A landscape with many peaks, sampled at points; each row gives a point and its height.
A climber steps from a point to the highest of its 2 nearest points, and stops where none of them is higher. Distance is the straight distance between rows; heights are no part of it.
<888> (h 36.8): [152  94  95 103 103 110 112 123 126 128 131 107 136 149 122 150 128 148
 121 100 113 129 171]
<677> (h 46.8): [136 141 138 125 110 131 123 129 118 137 105  95 125 136 122 121 117 145
 125 115  87 175 122]
<473> (h 14.8): [100 114 108 130 170 148 110 127 129 166 108 148 133 129 101 134 139 188
 139 153 105 129 162]
<999> (h 30.3): [160 110 121 104 128  89  90  96 131 156  79 103 145  58 150 162 136  67
  96 126 110 135 156]
<595> (h 29.6): [ 88 142 161 173 157 127 155 138 153 122 127 213  92 130 143  93 137 222
 142  82 136 135  89]
<892> (h 17.6): [147 150 120 133  95  98  76  91 153 115 137 131 128  88 115 170 151  81
  96 146 119 110 165]
<32> (h 22.8): [133 133 116  81 136 139 123 141 137 162 130 135 121 134 128 105 158 110
 156  92 110  64 120]
<243> (h 13.0): [121 147 101 122 165 116 165 153 157 147 111  99 135 140 126 137 117 150
 152 130 118 108 137]
<458> (h 22.1): [142 126 129  98  96 155 113 124 146 116 145 130 120 132 106 145 151  62
 101 160 175 131 145]
<616> (h 51.5): [ 87 152 135 150  87 161 118 149 129 108 153 134 103 126  88 125 104 161
 120 134  97 135 152]
<814> (h 34.7): [121 148 134 123 181 115 139 155 140 154  75 176 163 141 108  80 101 187
 191 109 112 156 120]
<85> (h 43.3): [136 127 153 143  92 159 100 131 120 111 107  87 115 138 119 147 119 104
 126 154 128 128 157]
<10> (h 22.7): [120 126  79  83 118 160 102 114  98 148 105  90 113 122 120 150 132 115
 122 164 141 119 119]
<1016> (h 34.6): [140 155 158 155  78 152 126 120 129  82 196 157 122 103 101 152 175 123
  98 163  92 105 142]
<1032> (h 36.3): [105  84 114 129 123 136 128 154 136 128 137 136 139 161 130 130 137 210
 119 109 133 152 146]
<89> (h 53.0): [124 144 147 126 136 126 140 150 146 140  83 130 119 128 110 106 105 169
 158 148 102 182 150]
<322> (h 48.4): [100 148 155 143 123 159 178 144 143 117 172 138 124 124 137 117 157 169
 107 102 119 171 112]
<285> (h 30.7): [103  86 131 117 161 127 151 161 138 137 105 137 140 126 133 113 142 136
 179 131 140 151 162]
<768> (h 11.7): [168 106 130 124  64 156 123 104 123 119 172 118 125 137 141 174 129  42
  66 149 128 122 119]
<358> (h 25.8): [133 166 117 114 116 119 116 129 132 132 157 132 108 120 127 133 147 113
 148 132 118  66 137]
<201> (h 44.2): [133 103 108 132 129  93  91 129 123 166  93  66 144 125 177 138  86  68
 109 133 134 113 125]
<414> (h 22.3): [141 164 122 146  82 125 145 127  85  70 157  81 113 110 128 134 114  60
 102 144 123 124  95]
<578> (h 13.4): [ 91 107 104 135 211 105 129 156 132 153  88 131 182  95 167  85 124 219
 160 127 115 147 102]
<331> (h 51.4): [153 136 157 141 119 140 114  82  98 124 183 113  99 153 118 125 145 126
 132 114 157 142 128]
<265> (h 18.3): [135 123  92  95 170  87 113 128 134 159 130 116 150 140 161 113 126 140
 178 158 150 123 126]
<521> (h 33.6): [ 90 105 102 149 201 142 197 146 174 132 100 201 109 148 133 115 117 212
 139 103 172 115  82]
<381> (h 19.4): [109 138 157 157 151 126 138 133 141 165 134 158 130 154 116  97 123 118
 164  65 109 146 116]
<1089> (h 56.8): [142 111 139 139  66 133 109 112 138  95 148  61 108 104 140 128 126  76
  71 140 115  90 138]
<155> (h 42.7): [121 103 116 134  90 116  96 133 141 123 150 113 149 156 134 126 138 150
 130 120 151 161 155]
<565> (h 64.4): [118 162 163 133 123 144 151 173 139 102 139 144 142 148 140 163 161 135
 113 122 136 111 150]
<812> (h 29.9): [104  90 161 166 127 173 144 122 127 120 154 186 107 149 125 133 169 219
 118  81 126 131 136]
<714> (h 25.5): [144 122 119 143 104  70  77  69 150 134 107 104 134  76 150 179 109  57
  86 153 113 120 163]
<207> (h 32.5): [111 132 125 162 173 150 202 130 172 115 121 236 116 144 145 155 130 210
 117  97 154 121  79]
<607> (h 31.1): [101 157 154 162 142 172 186 119 149  98 151 226 100 138 127 117 127 221
 107  61 162 117  85]
<153> (h 5.6): [164 145  86 104 106 103 138 125 141 106 107  69 122 134 142 161 134 105
 105 161 145  83 118]
<842> (h 13.3): [121 151 126 122 118 126 151 146 110 129 158  95 116 122  92 161 105  70
  64 113 114 115 131]
<446> (h 44.7): [144 141 127 140 130 151 149 113 126 114 153 120 124 188 120 126 143 140
 162 130 157 132 122]
<602> (h 45.0): [106 145 144 152 100 198 141 124 112  96 188 132 104 131  66  92 106 174
 104 106 110 119 142]
<788> (h 7.9): [107 168 154 126  96 189 179 126 105 116 165 142 122 140 138 119 103 110
 143 128 102 163 132]
<1095> (h 41.0): [ 83 129 125 138 155 146 184 136 161 137 170 173 104  99 123 113 133 183
 115  88 145 154 111]
<827> (h 15.6): [118 122  92 120 199  96 150 156 156 148 107 127 171 132 148 117 133 187
 168 143 141 114 126]
<83> (h 46.7): [137 130 156 163 101 154 116 100  79  97 214 135 103 121 117 103 181 134
 109 113 130 139 127]
<1023> (h 29.1): [121 108 113 106 116 165 110 127 123 121 137 111 124 124 101 127 172 106
 122 135 152 145 116]
<1099> (h 46.9): [114 153 166 177  96 166 154 123 143  77 208 182 131 109 117 120 156 178
 104 134  99 110 137]
<745> (h 36.4): [101 157 128 143 174 145 178 123 159 145  95 164 161 152 143  98 118 189
 186  87 131 137  95]
<961> (h 63.7): [130 160 157 137 109 170 171 138 164 108 136 182 136 175 119 136 108 198
 132 111 124 130 132]
<1015> (h 37.4): [ 86 114  93 136 183 145 182 137 169 157 153 168 125 133 123 113 114 161
 156 111 147 134 131]
<133> (h 16.0): [176 131 144 122  86 146 105  81 120 111 143 101 104 118 112 159 120  38
  76 157 169 105 140]
<716> (h 15.7): [178 115 108  97 188  61 107 134 109 147  79 113 147 138 136 120 104  98
 177 169 140 121 128]
<798> (h 54.2): [103 130 163 153 119 153 175 150 146 115 180 200  94 115 125 135 149 164
 114 127  91  96 145]
<42> (h 39.7): [123  85 118 103 130 124 109 161 117 159 101  89 118 101 147 127 149 103
 112 145  73 140 105]
<132> (h 41.1): [165 108 107 104 136  94  65 118 118 150  60  95 110 126  97  95  93  72
 133 151 149 103  97]
<44> (h 10.0): [154 123 101 117 159  87 132 161 150 139  93  89 154 148 133 151 114 118
 126 145 142  90 122]
<540> (h 37.7): [115 102 132 135  86 174 128 112  98  96 179 126 124 109 129 123 203 126
 134 125 135 140 117]
<139> (h 13.6): [182 118 115 100 191  42  70 118  77 134  38  96 165 109 144 110  83  98
 154 178 144 114 111]
<518> (h 50.7): [119 110 147 149  86 157 127 118 157 122 178 140 131 144 159 122 135 151
 124 122 128 141 160]
<703> (h 27.9): [ 98 109 157 128 121 133 136 166 139 139 112 129 138 132 128 126 108 124
 145 100 118 144 187]
<509> (h 11.2): [109 119 111 151 213 101 109 151 116 154  80 124 192 116 136 119 121 175
 156 170  92 155  99]
<943> (h 39.5): [104 130 156 166 114 212 201 110 134  88 163 149 104 125  89  92 130 202
 100  97 117 139 123]
<597> (h 47.0): [151 124 146 150  95 143 140 109 160 107 176  65 116  95  94 123 135  90
  80 129 115 122 151]
<747> (h 44.9): [ 94 136 117 116 142 138 155 139 119 150 192 176 102 152 131 155 115 130
 119 130 154 144 127]
<952> (h 31.8): [122 149 131 159  97 123 157 156 134  78 142  96 136 134 122 134 143  95
 130 134 113 138  92]
<658> (h 58.4): [106 163 133 145 113 143 156 148 142 122 115 162 105 135 108 111 108 204
 144 114  84 146 156]
<1055> (h 49.1): [122 116 121 142 143 122  90 122 121 142  95  94 128 139 121 124 103  97
 157 149 143 140 151]
<598> (h 61.6): [121 144 157 141  81 150 159 135 133  86 210 128 135 121 143 106 134 138
 108 113 135 154 142]
<431> (h 14.0): [127 156 135 128  81 156 155 124  89  84 180 107 108 127 142 143 103  83
 132 156 137 166 129]
<102> (h 55.1): [131 145 172 149 129 130 165 148 186 109 169 149 123 136 120 141 138 118
 144 125 136 101 171]
<228> (h 43.7): [111 161 175 165  81 173 123 146 110 105 162 108 115 141 114 130 114 119
  98 152 103 120 140]
<619> (h 39.2): [136 146 131 122  83 145 139 111 114 128 149  89 109 100 142 125 141 119
 106 122  67 149 113]
<934> (h 17.5): [122 133 131 120  83 130  89 107  74  85 176 113 112  91 112 137 166  69
 102 114 148  93 129]
<69> (h 34.3): [140  76 128 116 152 125 133 165 134 169 101  85 129 128 169 100 132 154
 145 164  98 140 107]
<1005> (h 11.4): [193  94 102  82 175  48  98  71  84 126   7  99 180  92 159 150  69  81
 127 174 150 113 126]
<588> (h 18.4): [122 121  92  87 156 160 106 129 116 157  87 104 131 153 110 138 135 162
 152 179 124 112 135]
<248> (h 45.1): [155 134 107 103 116  73  82  92 117 118  42  98 108  88 134  99  87  51
 147 155 159  94 113]
<1034> (h 9.8): [179  77  93 116 154  44  94  55 107 114   4 112 135  75 138 142  82  55
 120 167 165  97 107]
<152> (h 39.8): [158  99 129 109 158  92  65 129 139 167  76  69 156 117 156 115  91  83
 103 175 156 142 103]
<966> (h 9.2): [131  99 130 129 225  93  91 155  94 171  76 117 170 107 151  98 125 119
 173 153  95 127 105]
<283> (h 7.7): [173 131 139 122  74 115 126 135 134 120 165 130 122 154 126 144 133  77
  87 130 116 129  99]
<340> (h 52.9): [130 134 126 119 112  88  76 107  82 127 112 108  99 114 130 127 102  81
 164 129 158 140 156]
<655> (h 37.3): [153  96 118  82 158  94 128 141 117 167 100 109 172 121 145 124 134 121
 140 105 111 154 152]
<766> (h 33.0): [122 103 128 111 182 134 142 153 108 152  68 138 175 134 141  93 125 163
 205 114 109 134 137]
<15> (h 34.2): [155 133 149 101 133  83 112 130 102 159 107 123 137 104 137 155 151  92
 127 117 104 150 158]
<666> (h 23.0): [147 156 137 126  77 143  94 105 138  93 174 136 133 118 121 158 152 104
  98 157 128  88 178]
<516> (h 17.0): [107 150 142 137 136 121 135 144 133 140 153 135 127 134  89 138 114  85
 123 100 114 142 121]
<98> (h 32.7): [108  96 121 142 139 161 161 136 155 119 122 171 142 158 140 138 168 222
 115 109 140 120 116]
<390> (h 29.5): [105 156 118 105 113 120 126 138 125 123 170 170 117 128 125 112 143 148
 153 100 131 106 149]
<276> (h 21.1): [121 125 132 110 164 113 101 148 134 185 131 150 133 153 112 103 126 131
 161 107 127 100 117]
<593> (h 51.0): [118 152 110 101 130 122 115 123  97 155 152 148 126 144 152 164 127 113
 142 149 166 160 121]
<159> (h 35.0): [110  89  81 133 208 128 177 137 173 150 111 178 151 154 122  84 102 198
 162 117 155 138  95]
<439> (h 47.8): [157 102 121 119  87 135 108 116 136 131 110  65 114 105 138 129 135  95
  82 136  95 138 108]
<663> (h 50.1): [130 108 136 133 144 116 189 151 154 140 137 191  87 126 113 126 132 156
 134 107  78 122 129]
<397> (h 24.2): [147 154 131 123  58 125  78  78  86  92 131 102 122  92 131 163 156  74
  59 123 128  92 117]
<675> (h 49.2): [131 155 125 111 114  87 105 105  93 104  90 101  90  94 126 131  83  43
 121 139 179 105 136]
<915> (h 32.6): [ 89 124 107 129 135 132 117 131 120 126 154 183 130 139 146 114 153 187
 149  86 149 147 142]
<326> (h 40.4): [128 103 121 103 158 102  99 169 114 175  79  97 181 121 151 132  91  78
 131 119 116 144 117]
<980> (h 39.6): [102 125 129 161 121 138 172 162 165 111 156 104 126 146 126 115 139 144
 115 118 108 142  83]
<571> (h 58.8): [124 143 146 136 138 139 158 165 146 130 115 174 143 180 138 170 133 162
 147 135 121 135 140]
<198> (h 39.4): [129 143 109 140 156 121 144 106 146 146 115 141 153 182 140 116 144 161
 186 117 148 163 101]
<779> (h 31.6): [171 152 122 120  75  93  65  65 103 104  86  95 128 115 114 136 120  63
  84 103 152 108 101]
<874> (h 36.9): [140 129 109 119 113 117  55  86  94 139  85 102 111 135  76 122 127  54
 116 121 163 103  99]
<981> (h 57.6): [140 138 154 103  98 116 103 110  82 133 160 121  96 148 152 143 132  92
 134 125 151 145 144]

Where does a climber stop that starts at each point below?
<607> | <322>
<397> | <340>
<285> | <981>
<892> | <201>
<595> | <322>

Call two points neighbours if one is among the 2 nearest of the other. Go from one point of each pair to the other, from neighbour to neighbour, staying as high as possible. Name the lowest point that can't be avoided.
<1089>, <565> | <619>
<616>, <340> | <85>
<565>, <961> | <571>
